Points on a hilly landscape, in no order, each with its height.
A climber steps from a point to the highest of its 2 nearest points, and stops where none of them is higher. Distance is the straight distance between rows; heights are no part of it.
Puvof: [-56  61  -1  -5   5  36  -4 -20  -7  33 -12 -43  12   2  21  44  16 -17
 -27  33 -42  18 -21  21 -19  23  -7]  h=2.52
zuz: [ 11  62 -49  37  42  11   8 -16 -40  -9  10 -48   4  -1 -19 -26 -21 -16
 -15   3  33   5  28  -3   9 -31  16]  h=3.08
Vedel: [ 10  13 -14  -6  18  20   5   8   2 -23 -27   3 -10  25   3 -22 -46 -45
 -16  36   8 -40  29 -44   2  47  36]  h=1.78
Gulok: [ -2 -28  46  -4  -7 -16  49  -9  52  53 -50  40 -21  73 -54  35 -24 -12
 -37  41 -14  56 -43  -4 -68 -32 -18]  h=1.99
moz: [-19 -19  13  13 -22 -37  -7  13 -33 -17  45 -38   7 -69   4 -31   2   1
   7   7  25  23 -13   3   8  -5 -13]  h=1.53
Rezip: [ 16   3 -56 -11 -14   5 -19  37  12  32 -13 -32  21  11  20  28 -18   0
  -6 -14  13  33 -12 -12  24 -34 -28]  h=5.38
kirab: [-15  32   7 -36 -38  -9   5  15 -37 -56  19 -25  23 -28  27  34 -20 -13
  14  -4  14  -8  10  23  -3 -21  17]  h=2.67
sofes: [ 44   0   6  34  18 -21 -10  25  26  34 -17  18  -1 -34  -8 -25 -14 -24
  42  23   7 -26  20  22   3  -4  31]  h=5.17
zoz: [-49   3  43  -4   7  23  -6 -19   1   6  21   9 -17   4   1 -12 -16 -15
 -48  16  -1   3 -62 -13 -39  -4 -25]  h=1.77
doli: [-50  16 -16   0 -21  11  -3  -1 -36 -34 -42   1  34  15   0  25 -42   1
  26   9 -21  22  31  38   5 -38  34]  h=3.76
Moli: [-37  20 -20 -17 -14   3   3   0  20  -9  15  24  24   7  29  24  23  65
 -16 -22 -31  -8  13  23  19  32 -29]  h=1.04
pok: [ 22  17  32 -15 -45   3  -8  14  14   6 -63  19  -1  38 -39  -8 -52  -7
 -25  -9 -21  43 -12  -9 -28  39 -13]  h=0.93
zodu: [ -9  -7  11  14   7  30  -1 -32 -69  12 -12 -67   3 -13   5 -12 -72  22
  55  21  41   8 -21  34  16  20  -4]  h=3.41
lotez: [ 18 -33 -16  21   9  50 -14 -15 -25  29 -34 -56  10   0 -36 -45 -90   9
  38  26  19  26 -38 -13  13  27 -17]  h=3.75
tava: [ 58   9  -6   5 -17  -5  15 -24  17  28   5  39 -19 -27 -33  10 -91  -7
   7  20   8  10  -6  -7  -4 -61  32]  h=7.53
subu: [ 32  44  36   7 -25  -9  41  -9  30  46 -11   0  -7 -17 -43  11 -75  17
  38 -10  -1  21   8  34   5 -53  30]  h=6.71
Muf: [ 25  68   5  13 -25  17  -3 -12 -48   2 -13 -35  51 -13  14  15  -8  36
  54 -12  29  17  18  25 -11  16  25]  h=0.34
Sivi: [-43  55  42  30  14  13  41   4   6 -22  10 -23 -20 -13  10 -38  21   4
  -5  32   3 -13  32  31 -30  27 -13]  h=3.84
Renu: [-31  64  -7  20  19  25 -24 -20 -12   6   8 -42  45 -18  -1   0   1  16
 -19 -15   5   8  12   1  42  45 -26]  h=3.02
lop: [-23  33  29   6  14  62  25 -19  13  25 -13   2 -15  45 -16 -21 -34   7
 -18  42   2   1 -55 -15 -33  33 -31]  h=2.00
kepeg: [  7 -19   5 -25 -11   9  -2   6  23  18  -9   2 -13  49 -15  12 -41 -11
 -24 -30  -5  37 -27 -15  16 -45 -22]  h=4.77
bepo: [-14  10 -17  -6 -11  -2   3 -13  60   7 -12  23 -28  20  39  66 -40  -7
 -37  30 -32  -3  19   8  14 -28 -26]  h=1.03
sepid: [-20  -8  76 -12 -19 -13   5  -9  26  31 -58  76   8  50 -23  37 -28  -9
 -12  43 -26  12 -44  -3 -69  -5  -6]  h=2.37
dufon: [-54  11  -7  46  15 -13   8  10 -17  36  11  -7  -9  36  25 -15 -23  -6
  -3 -10  10  -8   8 -16  40 -15  31]  h=2.90
mabub: [ 32  23  36  36  22  31   2 -29   4  36 -33   1 -12  21   2 -14 -48 -20
   9  -6   8  26 -32  -1  -7 -31  19]  h=3.50
minun: [-32   5 -36  42   6 -13   7  44 -45  37  30 -13 -20  -6  10 -14  43  -8
  -2 -39  16   8   2 -42  16 -11  25]  h=3.10
Zag: [-25 -33  19 -62 -20 -47 -44 -57  -9 -13  60 -12 -23 -40  16   9  59   3
 -27  11  -1  20   1  14 -31   5 -24]  h=5.19
muve: [ 23 -15  11  11  32  15  -8  16  48  24  -6   4 -13 -13 -49 -24  -9 -11
 -19  50  -1  32  -7  13  12 -28 -41]  h=4.49
buz: [ 70  12  -9 -33 -19  -4 -23  26 -10 -12  29 -19  24 -15 -24 -22  -8   5
  20 -15  40   3 -14 -17  27 -13  27]  h=6.09
zit: [-48  22  10  10  -8  32  -6 -29 -43  -8 -39 -55  37  11   5  23 -80 -10
  55  50  16   0 -15  18  17  19  15]  h=3.11
boveg: [ -9  -5 -37 -14 -23 -12   3   7  -6 -23  23  27   2 -54 -36  20 -24 -30
  29  14   2 -17  37  -7 -13 -33  25]  h=3.16
Mida: [ 29 -56  13  20  40  11  40 -12  32  10   3  46 -24  39 -36  49 -45  -4
 -42  93 -22  16 -43  18 -42 -49 -21]  h=4.50
sizuv: [-27   9   8   1  31  -9  -4 -19   5  16  21  15  34  28 -15  -3 -42  -6
  26  57  17 -24 -17  19  10 -14  21]  h=2.54
gupiz: [ 14  80 -19  -9   5  -1  14   5   7 -38 -32  21  -2  37   0 -12 -11 -26
 -16  52   1 -42  27   7 -11   8  35]  h=1.59
gade: [ 44  -4 -34   0  10  33   5  26 -22 -10  38 -41 -23 -52  10  12  56  43
 -18 -17 -13  12 -25 -15  23  57 -30]  h=1.12
mosek: [-34  33 -24  60  26  -4  10   2   8 -12  -4  -8   4 -26  12 -21 -21 -34
  32  -2  11 -81  70  -6  38  22  27]  h=4.79
zilav: [-52  89 -22  15   9  37   5 -27  18  20  18  -8  26 -26   3  14  41   5
 -11  20  -9  -8  -3  19  -6  18   4]  h=2.77
naro: [  0 -25   5 -24   2 -16  14 -31  42  43 -14  45 -34  71 -13  39   1 -31
 -62   6 -40  54 -43  -3 -46 -14 -14]  h=1.71
futem: [-35  50   5 -15  -8  20  17  -2  31  16 -12  -6 -20   8 -10  17  -8 -13
 -10  68 -10  -9 -14  -6 -38  27  -8]  h=2.25
Fola: [-20  -6  36 -18  47 -35  18  14  15 -45 -15   6  43  -7   8   3  14 -44
  19  19  25 -66  47  30 -11 -23   9]  h=4.02
ged: [ 45  -4 -10 -59 -24  31  -6  22  41  35  -5   3 -13  50  -7  18  28  -7
 -12 -21 -27  29 -31  -3  -1  51   1]  h=0.67
viz: [-36   8  20  -5  -2   9  28  14   7 -17 -16 -20  22  17 -11  37  -9  14
  14  37 -17   7  22  70  12 -47  11]  h=4.07
nevur: [-27  46  11   0  -4 -18  31 -14   2 -45 -60  -1  30  22 -24  23 -33 -41
  66  21  -9 -46  53  46   1  -6  67]  h=2.53
vafe: [-18  45 -55  -3 -30  -3  21  27 -65 -43  24 -28  39 -11  44  55 -13 -13
  25  -1  18 -44  28   8   0   6  17]  h=2.44
Pif: [ 16  -4  21 -18 -56 -10  13  -2  16  22  -5 -41 -46  -3  28  33  -3  -2
  23 -22 -23  21  34 -10  11  38  -6]  h=4.23
lefuz: [ 23 -13  44  -6  23 -10  35   9   8 -58   1  23  18 -14  37   4  17   2
  21  11  42 -50  19  40 -26 -56   9]  h=3.69
motu: [ -2  -4   4  15 -48 -17  -7 -47   1  -7  20  24  15  11  -3   6  35   1
  27 -24  -7  40  35  -8  11   5  34]  h=3.56
vobi: [ 37  13 -29  12 -13  39   1  32 -18 -25  17  25 -18 -32   4  -4 -18  32
 -26  10 -35 -43 -21  -3   0  39  -1]  h=1.27
vapit: [ 19   4  31 -55 -20  -3 -37 -24  38  24  -4  35 -13  20  26  35  25 -16
  -9 -65   8 -20   6 -58  -7  13   1]  h=5.11
daru: [-11   7  -1 -25 -12  42 -31   3 -26 -15   2 -50  21 -21  20  36 -13   1
  -4  42  13 -11   5   7   4  14 -51]  h=1.85
gife: [-30   6 -36  24 -33 -27  24  10 -13 -34  11  36  -8 -12  10 -31 -15  -5
   9  14  13  -7  38  -2 -17 -26  13]  h=3.39
Dupez: [-38  46  -4  49  27  -3  16 -18 -23   5   8 -14  -3 -25  20 -17 -12 -17
  36 -33  68 -67  31 -44  12   5  28]  h=5.15
mak: [ 77  -8  12 -20  -1 -39  -9  19  23   1  28  -4  24 -20  11 -17 -15  17
  10  27  37  -8 -18  10  44 -58  11]  h=5.59
nake: [ 35 -14  11  -2  31 -25  32  20  28  54  -8   0  -8  14 -41  -6 -57 -13
  26  47  51 -31   1  11  18 -57  -1]  h=4.58
lar: [-18 -39  40  30  21  26  11  -2  26  33 -41  72   7  48 -18  -4 -29  10
   2  38 -21   2 -37  -7 -40  -2  10]  h=2.72
puf: [-39 -23   6 -34  17 -50 -30 -22  -2   8  22  -7  -4  -2   5  23  45 -35
 -31 -39  12   2   5   0  23 -55  -2]  h=5.18
Keb: [-29 -52  -2 -34  -5  17 -31  13  -7  16 -10  -3  15  41  20  18  34 -24
  -5 -12 -30  32 -57  21 -13  25 -14]  h=2.89
rulil: [-12 -16  -1  19 -24  32   8  11 -37 -42  34 -11 -33 -18 -14  -1  23  29
 -29 -53 -45  39  -8   7  13  62  -4]  h=1.08
zasud: [ 24  -1 -11   3 -10  63  21  26  33  27 -61  26  -2  53 -28  31 -57  13
  41   9 -17   8 -12  -6   1  19  18]  h=0.31
Zede: [ 14  54  10 -11 -28  50 -10   2 -30  -9 -42  -7  28  13  -5  11   0  19
  12 -21  12   7  -1   0  -6  55  10]  h=0.49
zil: [ 35 -40  -2  35  32  26  24 -13  34  24 -26  13 -17  37 -39  12 -60 -24
 -35  53   7  26 -31  -9  -6 -29 -15]  h=4.98
mevaz: [ 57 -42  -1  23   6 -21 -41   9 -34  -5 -22   0  23 -32   2 -31 -26 -32
  41  34   6 -17   0  -1   8  12  45]  h=5.69
ril: [ 20  17  24  33  13  15  26  39  -3  34  17  10 -12   9 -16 -63 -31  17
 -12   3  14 -32 -58   1   6   8  10]  h=5.96
rem: [ 14 -83 -24 -40 -15 -35 -41 -27 -35 -11  15 -17 -15 -10  11 -20  93  38
 -53   3 -44  47 -50 -51 -24  31 -50]  h=3.71
Nupi: [-28  28 -15  22 -14  28   0 -25 -28 -27 -11  -2 -11  17  -6  -6 -39 -14
 -12   3 -41 -30  -1 -18  10  41  46]  h=1.97
lafiz: [ 14 -40  23  13  -8  51  20  34 -24   3  16  22 -31   0 -24 -17  31  21
  -1 -44   6 -17 -55 -45 -10  57  -3]  h=4.27
zemeg: [-63   2  41   6 -16  -2  34   4  23 -37  44  15 -32   4 -12 -30  22  12
  -8  16   4   1  39  30  -1   8 -12]  h=3.65
Rak: [-56 -24   9   1   2 -30 -20 -21 -16 -25  37  29  46  -4  17  16  16 -13
  -6   2 -10 -53   8   7   0 -19  36]  h=4.91
bada: [ 15  14 -27  25  35 -20  -1  22  11 -19 -11  -2  17 -15  10 -23  47 -47
  56 -44  28 -21  55  19  15 -42  55]  h=7.39
Kidol: [ 35 -47  33 -13  18 -19 -37  -7  29  -3  18  53   6  40 -12  -6   9 -14
 -19  11 -27   2 -30 -16 -12  34  28]  h=4.21
Sus: [-14 -42 -12  14 -30   3 -10  10 -27 -66  27   1 -13 -37 -30 -27  43  48
  -4 -14 -10  37  16  -9  17  17 -15]  h=1.16
Nepa: [ 80   0  19  -3   4 -37   9  -6  13  41   1  11  10 -16  -5 -16 -79  43
  48  31  48 -11  -8  22  20 -36  -7]  h=5.07
Vepek: [ 14 -28 -21  18   8  21  39  21  22  55  -9   2  11  63   9   7 -75 -11
 -11 -42 -11  34 -64  -6  25 -36   8]  h=4.28
bozun: [-31  31  -7  36   3  54  32 -10 -17  17  11  26 -23   2  23 -34 -51  34
  -3  11  26 -32 -26 -19 -29 -26 -12]  h=7.69
fod: [-21 -37  11   4  11  13 -24 -40  -2  26  37  -4  41   3  16  28 -13 -24
  11  67  12   7 -33 -10  -3   5 -19]  h=2.32
rulur: [  3  22  27  12  11 -26  59  21  21  24 -39  29 -12  21 -56  73 -36 -20
  -7  28 -28  24 -11  39 -26 -82  24]  h=5.49
kimu: [ 16 -26  33  29  26  20  33 -29  32  54 -14 -11  -8  49 -20  -7 -76 -27
 -13 -36  33  31 -72 -12   1 -32  10]  h=3.85
tepi: [ 39   5  15 -28   2  -8 -21  -3  33   3  11  33   8  28 -13   4  28 -14
  -3 -16  16 -26  19 -15  20  31  36]  h=4.61
zer: [  7  21   1 -17  12  -5 -36  28  11 -24  16 -16  -7 -56 -24 -32  39  -3
 -56  14 -13   0  -3  15   8  35 -33]  h=1.42
Fibi: [-21 -28 -31 -13 -13 -12 -29   7  12   9 -20  -1 -35   4  11  38  69 -22
 -19 -72 -42  10  31 -11  14   8 -10]  h=5.16
mugi: [ 31  29  14  13 -44   0  32 -15 -39 -17 -22  15 -17  41  39 -26 -49  35
  38  12   6 -16  12  26 -31 -16  27]  h=2.64
bofit: [-14 -43 -14 -31 -18  14 -13 -16  20   9 -21 -15 -47   8   9  55  24  -6
   2 -26 -52  12  30 -14   9  58 -28]  h=4.65
gir: [ 33 -12 -22  10 -10 -49 -17  10  -7 -18  14 -36 -58 -23  24   6  55   1
 -41 -49 -10  -7  39 -43  54  28 -39]  h=5.13
turul: [ 23 -15  55  18 -28 -10   3  -3  19  28   3  42  -2 -10  12 -20  14  21
  33 -35  15  18  -1  -7  -7 -60   7]  h=3.22
fule: [-43  14  -8 -27 -26 -29   8  21   0 -25  11  -4 -16 -13  -4  36  73  -8
  -1 -66 -15   0  57  20   6 -18   0]  h=5.56
kirov: [ 10  19  12 -42 -29 -44   3  19   0 -12 -11   4  23 -53 -16  36 -33 -22
  27  -1   9   8  35  31 -22 -45  12]  h=2.93
buruf: [ 37  -6 -25  10  53   1   9  21  24 -43 -10 -14  38 -64  -4 -29  43 -29
  56 -28  52 -47  64  10  27 -20   7]  h=6.74
gosel: [-15  15   6  25  23 -22   0  16  34 -28 -24  -4  16 -17  -1   3  -9 -14
  24   8  11 -50  74  18  13   7 -30]  h=4.42
mog: [ 43 -83 -21 -82  -5 -12 -37 -21   6 -28  16  17 -24  18  12 -22  42  28
 -55   2 -36  21 -28 -24 -43  53 -34]  h=3.27
lev: [-12  61 -38  33 -10  14  15 -24 -52 -77 -37  -3  14 -19  -2  12 -34 -14
   6 -17 -30 -47  39  -3  11  36  71]  h=2.14
fanuz: [-14   1   2   1 -31 -31  39  16  13  13  11  -7 -43   8  27   0 -42 -10
  26  26  20  -8  32   3 -13 -21   1]  h=3.66
rili: [-11  74 -52  37  18  47  18   8 -54  42  39 -41  16 -24 -16 -37  -2  19
   2 -30  32  14   5   4  13  -9  10]  h=3.28
vopa: [ 30 -28  16 -28 -19  49   7  54  30  31 -42  19   2  64 -34   7  -4   7
  30  -1 -14   7 -31  -5  -3  67   2]  h=0.48
vok: [  3  17  16  17   4 -43  36 -19  -1  -6 -20 -36 -15  -2   7   1 -65 -20
  50  37  38 -25  53  18   7 -50  16]  h=3.95
Toza: [ 16 -66  13 -13  -3  21 -27   1  -9   8   6  36 -28  13 -14 -17  90  13
  -9 -36  -5   5 -49 -67 -32  47  -6]  h=3.86
pubav: [-15 -20  13   2  -1   1 -35   6 -51 -23  10 -65   2 -45  11  26   0 -17
 -10 -10  18  15   5 -13  24  19 -35]  h=1.67
Ravat: [-33  41   1   0  10  25  19  -9 -25 -89 -26 -31  46 -11 -13  12  -7 -47
  42 -19  -5 -35  45  34   3  29  51]  h=2.33
pobi: [  5  48 -12  21  -2 -52  45  -9  14 -18  18  -8  10 -44  30  26  47 -38
  32 -56  27 -17  59  12   0 -42  39]  h=6.63
Tig: [ 11  45 -51  21  10   3  43  51 -58 -35  -5 -21  31 -38  40  -8  20  17
  37 -20   8 -39  19  21  -8  15  -5]  h=2.20
risin: [ 29 -23 -11 -25 -20  18 -42  19 -13  -5  32 -16  29 -20 -16 -13  -7  22
  33   0  52 -28  -1 -27  33  39 -31]  h=6.75
zun: [ -1  -8  43 -18 -63 -28  18 -23  16  16  -4  17 -17  13  26  52  28  -6
  48   4 -31  25  39   2 -23  10  23]  h=3.87
daf: [-39 -36  21  31  15  -3 -37  33 -17 -48  21  30  47  -8  21   1  34  27
  10 -32 -26 -17   1  13  24   4  13]  h=5.34
fas: [ 36  38  -8  24  22 -13  24  41  22   3 -42 -26   9 -53 -16 -61 -12  10
  53  10   7 -37  41  45  -8   6  -8]  h=4.73
Dig: [ 18 -21 -33  48  -4  35  13  -8   7  54  24  -5   1   1   7 -42 -70  30
  -5   4  24  21 -63 -35   3 -26 -26]  h=6.07
nam: [-25 -46 -27 -49 -19  -9 -18  -6  16  12  21  21  30  26   8   8  42  66
 -33 -17 -29  19  17 -18  16  55 -61]  h=0.98
Foli: [-23 -59 -14  24   6  24  11  -8  36  40  18  30 -16  26  -9 -14 -54   6
  -5  41  19  38 -44 -18   1 -21 -39]  h=5.50
futud: [ -7 -33 -24 -20  20  31   1 -13  37  -9  14  12 -14  29  -1  11  35 -14
 -21  33  23  27  21  -9   5 -59  -4]  h=3.40
gamuk: [-17   9 -24  -2  -7  13   9 -35  37   3   8  39  -9  31  47  13 -26  26
 -42   6 -43 -20   9 -19  10  18 -30]  h=1.23
mifar: [ -8  -1 -14 -31 -11  19  -5   5  28  16  42  17 -26 -16 -10   7  -8   3
 -50  -7  -8  -3 -39 -34 -15  25 -40]  h=1.60
zumud: [-38 -56 -26 -12 -11  -8 -57  32 -23  18 -28 -32   5  28  16  31  24 -40
 -11  -6 -33   7 -15 -28  10  57 -19]  h=3.34
seb: [ 22 -16  65  16  27  -6  12   4  18 -11   8  21 -25  -9  36 -24  24   6
  10  -7  29 -26 -18   6 -19 -70  -6]  h=3.43
Numeg: [ 17   1 -15 -47 -26  -1 -23 -23  35  52 -26   8 -22  37  16  15  52  22
 -49 -28 -33  27  -4 -17 -26  40 -48]  h=0.91
dor: [-23  41 -43 -14   3 -17  24  21  20  -3  32  14   4 -24  24  35  61  -5
  35 -29 -22  10  44  29   5 -19  40]  h=6.02
bakup: [ -8   0  14  28  16 -12   8  26 -17 -14   0 -38  30  -2  14 -25  -7   9
   2  -3  10  19   7  69  15 -52   7]  h=4.38
Naze: [-43  15   9  39 -15  -4  -4 -15 -26 -28   2 -14  35 -12   0 -15   5  38
  18 -27  -2  13  46  14  34  25 -31]  h=3.26
modos: [-39  83   7  30  17  31  44   6 -16 -32 -40   2 -11 -12 -10 -34  11  11
  20   6 -16 -51  28  23 -33  34  28]  h=4.11
tose: [  29    6   17   17   34   41    3   30  -13   12    2  -30    1   19
   -2  -60  -32   -8  -35  -25    2    1 -102  -25   -4   38   -8]  h=5.26
vak: [ 24  33   6 -14  -1  -7  11  47 -71 -55   5 -31  41 -46  21  -1  41  20
  38 -10  45 -34 -15  26 -38  18  -2]  h=1.98
zube: [ 11 -29  33 -29 -17   7 -18  25   2 -29  22 -29  -7 -28 -10 -17  18  -4
 -17  18  23  24 -47   6  -6 -28 -26]  h=1.40
nebi: [ 39  32 -53   7   1  57  22  -1 -22 -12  11 -12   3 -48  31  35  11  38
  -7   6 -17 -22   4  -8  12  43 -19]  h=1.13
sidu: [ 22 -10  10  -3  35 -39  25  21  -9  34   1 -49   6  -2  -4  -8 -69 -18
  66  52  79 -36  21  40  14 -61  16]  h=4.24
zem: [ 22  53 -10  -3 -48  41   3   6 -32  16 -54   5  16  39 -44  -9 -55  10
  14 -12 -25  41 -24  -4 -15  59  16]  h=0.70
fogov: [ 11  22 -37  34  40   9  22   4   8 -41  -9  -9  42 -43  -5 -38  19  27
  73   6  77 -50  66   5  -3   2 -27]  h=6.10
vuk: [  6  33  22 -26 -23 -16  12   7  19  -8 -32  22   9  62 -16  13 -32 -22
 -25  30 -13 -15  14  18 -15 -17  25]  h=1.39
darar: [  8  -5 -39 -20  24 -12 -11  -9  11  13  39 -30 -28 -49  35  37  53  -8
 -47  -9 -21 -15  32 -14  27  36 -26]  h=4.69
Geri: [ 34  15  54   8   2 -29 -13  -8  41  14 -57  17  23  62 -39  10 -60 -27
 -26  35 -14  24   6   0 -26   6  11]  h=1.17
razi: [-19 -51   6 -24  12   5  22 -21  38  -9  12  53 -11  47  -8  58 -16   8
 -48  71 -46  20 -10  19 -17 -23 -10]  h=4.08
Sese: [-10  -7  18 -19  18 -50  -1 -26  39 -36  27  10   2  10  22  26   6   2
 -57  -8 -58  -9  30  60  29   5   0]  h=5.22
nimi: [ 42  21  23  30 -22  11  55 -33 -15  21 -35  -5 -55  34  -1 -22 -86  19
  66 -11  -7 -13  -1  30   0  -9  47]  h=2.94
sira: [ 29  20   7 -28  -5  -4  -1  77 -30 -55  -8  -3   8 -34  26 -34  69  23
 -10 -34  25 -29 -11   5 -29 -12 -12]  h=1.76
sede: [ 25  17  58  23  -7 -23  46  -5  36  27 -30  29  -9  -1 -48  41 -69   5
  34  39  16   9  19  58 -25 -84  17]  h=6.11
ger: [  0 -11  -3 -10  -4  29  24  14  27 -14  32  56 -14  -7 -13  19 -43   8
 -30  26 -13 -41 -21   1 -22   1  -4]  h=1.43
Tuve: [ 37 -42  15 -15  -5  23 -33  17 -12 -17  11  21  14 -25  13 -26  90  22
  14 -47  -7  20 -66 -34 -20 -17  10]  h=3.45
dabup: [-47 -29 -42 -23  19 -28 -30   7 -62   6  14 -27 -23  18  10  23  48 -27
 -54 -17 -50   7  -5 -32  37  74  -7]  h=3.80
Zovu: [ 14  29 -37  22  12  31  30  12 -19  42  -2 -28   2  12 -15 -40  11  38
  28 -38  16  55 -11  28  32 -19  18]  h=3.49
bot: [-50  -7   0 -29  -1 -72   8  -5  48   2  12  40  -3  24  19  44  -5  -8
 -50 -13 -53 -55  21  42  -4 -41 -11]  h=5.91
Rebo: [  3  13 -39  23 -17  41  41  -8  -2  60 -24 -24  -2  41  10  -5 -54  21
  22 -38   3  62 -30   5  22 -27  14]  h=3.82
rog: [ 51 -21  11 -38   7   1 -22  36   5 -23  22 -45 -10 -35  23 -16  74  19
 -29  10 -28   8 -17   9  -6  34 -47]  h=1.25
Bamo: [-36   8   9  13   6  -3   6 -19   0 -20 -51 -24  44  30  13  47 -66 -32
  81  49  15 -27  24  25  29 -15  40]  h=2.81
zazap: [ 51  23 -45  21   1 -44   1  26 -45 -34  -3 -25 -15 -18  20   0  81   3
 -24 -41  20  -8  40 -65  17  32  -7]  h=5.64
vab: [ 21 -15   0 -21 -31 -67 -49  24   3  30  11   0  17 -39  -3   2  27   1
   4 -34  26  31  13 -36   9 -45  -9]  h=4.67
Toruv: [ 19 -12  26 -39 -17 -55 -19  14  33  31  18  -2   8  -6 -14   1 -42   4
  -9  -9  24  29  -7 -15  17 -68 -13]  h=5.10
kufon: [-59 -12 -23  17  19 -38 -35  17 -69 -45  34   1  46 -37   5   9  39 -26
 -22   0   3 -20  -9   0   2  13  28]  h=4.51
noba: [-51  -3  31 -11  -5 -58 -14 -10  16  10   5  38 -32  -3  58  49  13  -7
 -36 -27 -40 -44  -5  -3 -13  -7  -7]  h=5.14
kenut: [ 39 -18  -8 -14  28  11  -7 -26  51  41   2  24 -28  27  -5  -5  28 -28
 -54 -35 -28  57 -56 -34 -35 -11 -12]  h=1.45
kop: [-20 -16   9   9  23 -44   5  11   7 -28  17 -18   4  13  50 -14  24  19
 -55   3 -24   2   5  49  15 -41 -19]  h=4.75
rerif: [-47  23 -17  16 -16 -23  22  -3   9 -41  26 -31 -10  -1 -27 -41  30  17
  -1  15   3  41  46  26  26  43 -29]  h=3.46
dipaf: [  1 -53  -2 -46  -7   2 -38  33  -2 -43  45 -18   4 -39 -42 -38  63  44
 -10 -19   6  39 -34   0  21  -8 -23]  h=1.26
Muka: [ 13 -40 -23   1  -1 -44 -43 -26 -22  13  41 -19 -15 -30   4  -6 114  21
 -25 -32 -56  50 -55 -55  -7  30  -4]  h=4.25
pab: [-32 -34 -18 -47 -21 -46 -36 -48 -29  25  57  -6  -7 -55  12  13  92 -13
 -25 -22 -35  34 -33 -18 -14  21 -13]  h=4.74
bagaz: [-63 -24  33 -14  10 -29 -38 -29   7  21  18 -16  -6 -10  27  24  18 -18
 -50 -60 -32 -19 -14 -17  20  11 -26]  h=4.68
kurif: [ -3 -57  31   7  23  19 -47  18 -35   5 -22  11   4  -9  14  -1  55 -14
  12 -26 -30  31 -47   0 -12  -4  19]  h=3.09
Lof: [  3  -4 -27  12   6   0 -21  10  18  45  12 -16  -5  -3  36  27  38  16
  -6  -2  -7  21  12 -24  25  20 -35]  h=4.76
Lil: [ 49  58 -36  22  34  23  15 -21 -10 -14 -31 -33 -11  -3 -21 -62 -53   3
  37  -5  61  -6  51  16   3 -46  38]  h=2.86
Lopi: [ 10  30  28 -23  19  -6 -20  54   4 -58 -28  -8   7 -50 -16 -42  39 -13
 -44 -15   9 -45  11  12 -16   4 -25]  h=1.58
kup: [ 25  -9  16  -5  30  42 -16 -27  -3   7 -10 -25  14  -4  15  20 -38 -14
   3  78  12 -24  -9  11 -25  19 -24]  h=2.08
dem: [-25  16 -44  14  -8  27  11   8 -15  26  45   8   3  16  20 -20 -17  39
  -7  -2  28  29 -47 -37   3 -16 -23]  h=6.76
mol: [-48   8   0  40  15  -5  15  19  10  31  14  -3  -9  48 -31 -45 -28 -14
  37  43  19  -9  24  35  24 -10  41]  h=2.71
bul: [-33 -49 -13 -43 -25   6 -12  45  10   3  31  18  -5   5 -25 -13  64  47
 -15 -25  -2  22 -35 -19   3  28 -44]  h=1.14
tuzup: [ 51 -47 -25  18 -28  -1   9 -30  19  17  33  24 -27  -1 -39   1 -55 -29
  20  19   3  28  -1 -35   9  -8  38]  h=6.80
fim: [-13 -47 -19 -37  28  16  -9 -48  72  -1  -3  29 -14  56 -23  41   9 -13
 -50  53  -6  16  15   3  18 -11 -28]  h=3.70
pevok: [ 11 -42  22 -49 -25 -30 -63 -39   4 -19   6  45  -3  15  12  -9  36  26
 -28 -14 -38 -11 -28 -16 -16  51 -10]  h=3.73
ruso: [ -3 -37  -3 -62  16 -40 -40 -56  15 -19  49   6  -5  -2  22  12  42  -8
 -66  -6 -13   4 -12  22  19 -33 -21]  h=5.73
tofe: [ 16   6  39 -14  -6   9 -25 -22  11  43 -38   9 -10  15  -4  -8  36 -10
 -31 -35  -8  45 -29 -23 -37  24 -17]  h=1.19
lugu: [-12  13 -24  46 -23 -10   6 -22 -49 -13   4 -10  -3 -10  -2 -23  49  -5
  31 -36  21  18  43 -23  12 -24  30]  h=3.32
zokal: [  0  21  23  48  17 -19  10 -11 -12 -15  -4  10  14 -44  24 -51   3  14
  51  -1  63 -37  55 -12 -18 -13   8]  h=5.58
mibes: [-35 -41 -12  -1  38 -10 -43 -19   6 -41  -7  22  19   2  26  11  57   1
 -19 -26 -17 -21  45   0  26   4 -16]  h=5.89
gani: [ -4  16  55  35   5  20  30 -36 -15  -7 -63   6 -44   4 -12 -18 -57 -15
  48  11   2  -4   9  14  -6 -31  39]  h=3.20
Levep: [-31  13 -60 -20   7 -20 -41  12 -65  -4  49  -5  24 -10   3  14  73 -19
 -34  -8 -18  -9 -11 -18  16  26  13]  h=4.18
Zosi: [ 28  49 -22  22   6  50  28 -13 -49  35  23 -21 -25  -9   0 -50 -28  33
   0  15  22 -20 -57 -18 -20  12  21]  h=6.72
farat: [ 33 -31  -1  20  14  52 -23  20  13  16 -26 -16  -6 -24 -27 -37 -34  17
  11  21 -14  49 -18  -1   5  17 -33]  h=4.14
pas: [-15  72 -27  30   6  -3  40  22   1 -23 -14 -21   5 -75 -29 -32   6 -14
  35 -13 -17 -41  54  32 -17  33   1]  h=4.41
zupe: [ 35 -15   4  29  22  58  11  32 -32 -15   2 -24 -17  11  -9 -74  40  22
 -14 -32   6  10 -53 -37   3  36   2]  h=4.66
savuv: [ -5 -44  39  32  -7   0   0 -40  11  14 -13  74 -11  14 -16   8 -16  13
   7  15  -7  20 -19  -8 -22 -66  22]  h=2.99
nel: [ 47 -61 -17  22  -9   3 -28  -4 -13  -4  24  49  -7 -13 -17 -48 -16  -6
  12  15   3  15 -10 -39   0   6  38]  h=6.29
zadu: [-26 -34 -14 -37   9 -22 -57 -72  12  -3 -34   8  -5  -4  31  21  34  -3
 -29 -25   5 -25  52 -30   4   5 -47]  h=6.86
mosev: [ -9  -7  12 -40   5 -38 -65 -35  14  34 -14  10   7  18  -3  25  55 -22
  -3 -50  34 -10  43 -57  24  20 -17]  h=5.80

Call two points neighbours if one is among the 2 nearest of the other. Go from one point of each pair to the other, from neighbour to neighbour, staying as high as possible. Name the lowest point that can't be avoided.
zadu and bot => mog
gamuk and bot => bepo
zazap and Rezip => darar
Toruv and bot => vab
ruso and bot => bagaz

Where does a climber stop that starts at each point below?
vobi => tava
vak => risin
rerif => tava
zit => bozun
Zede => bozun
zasud => bozun
lugu => bada
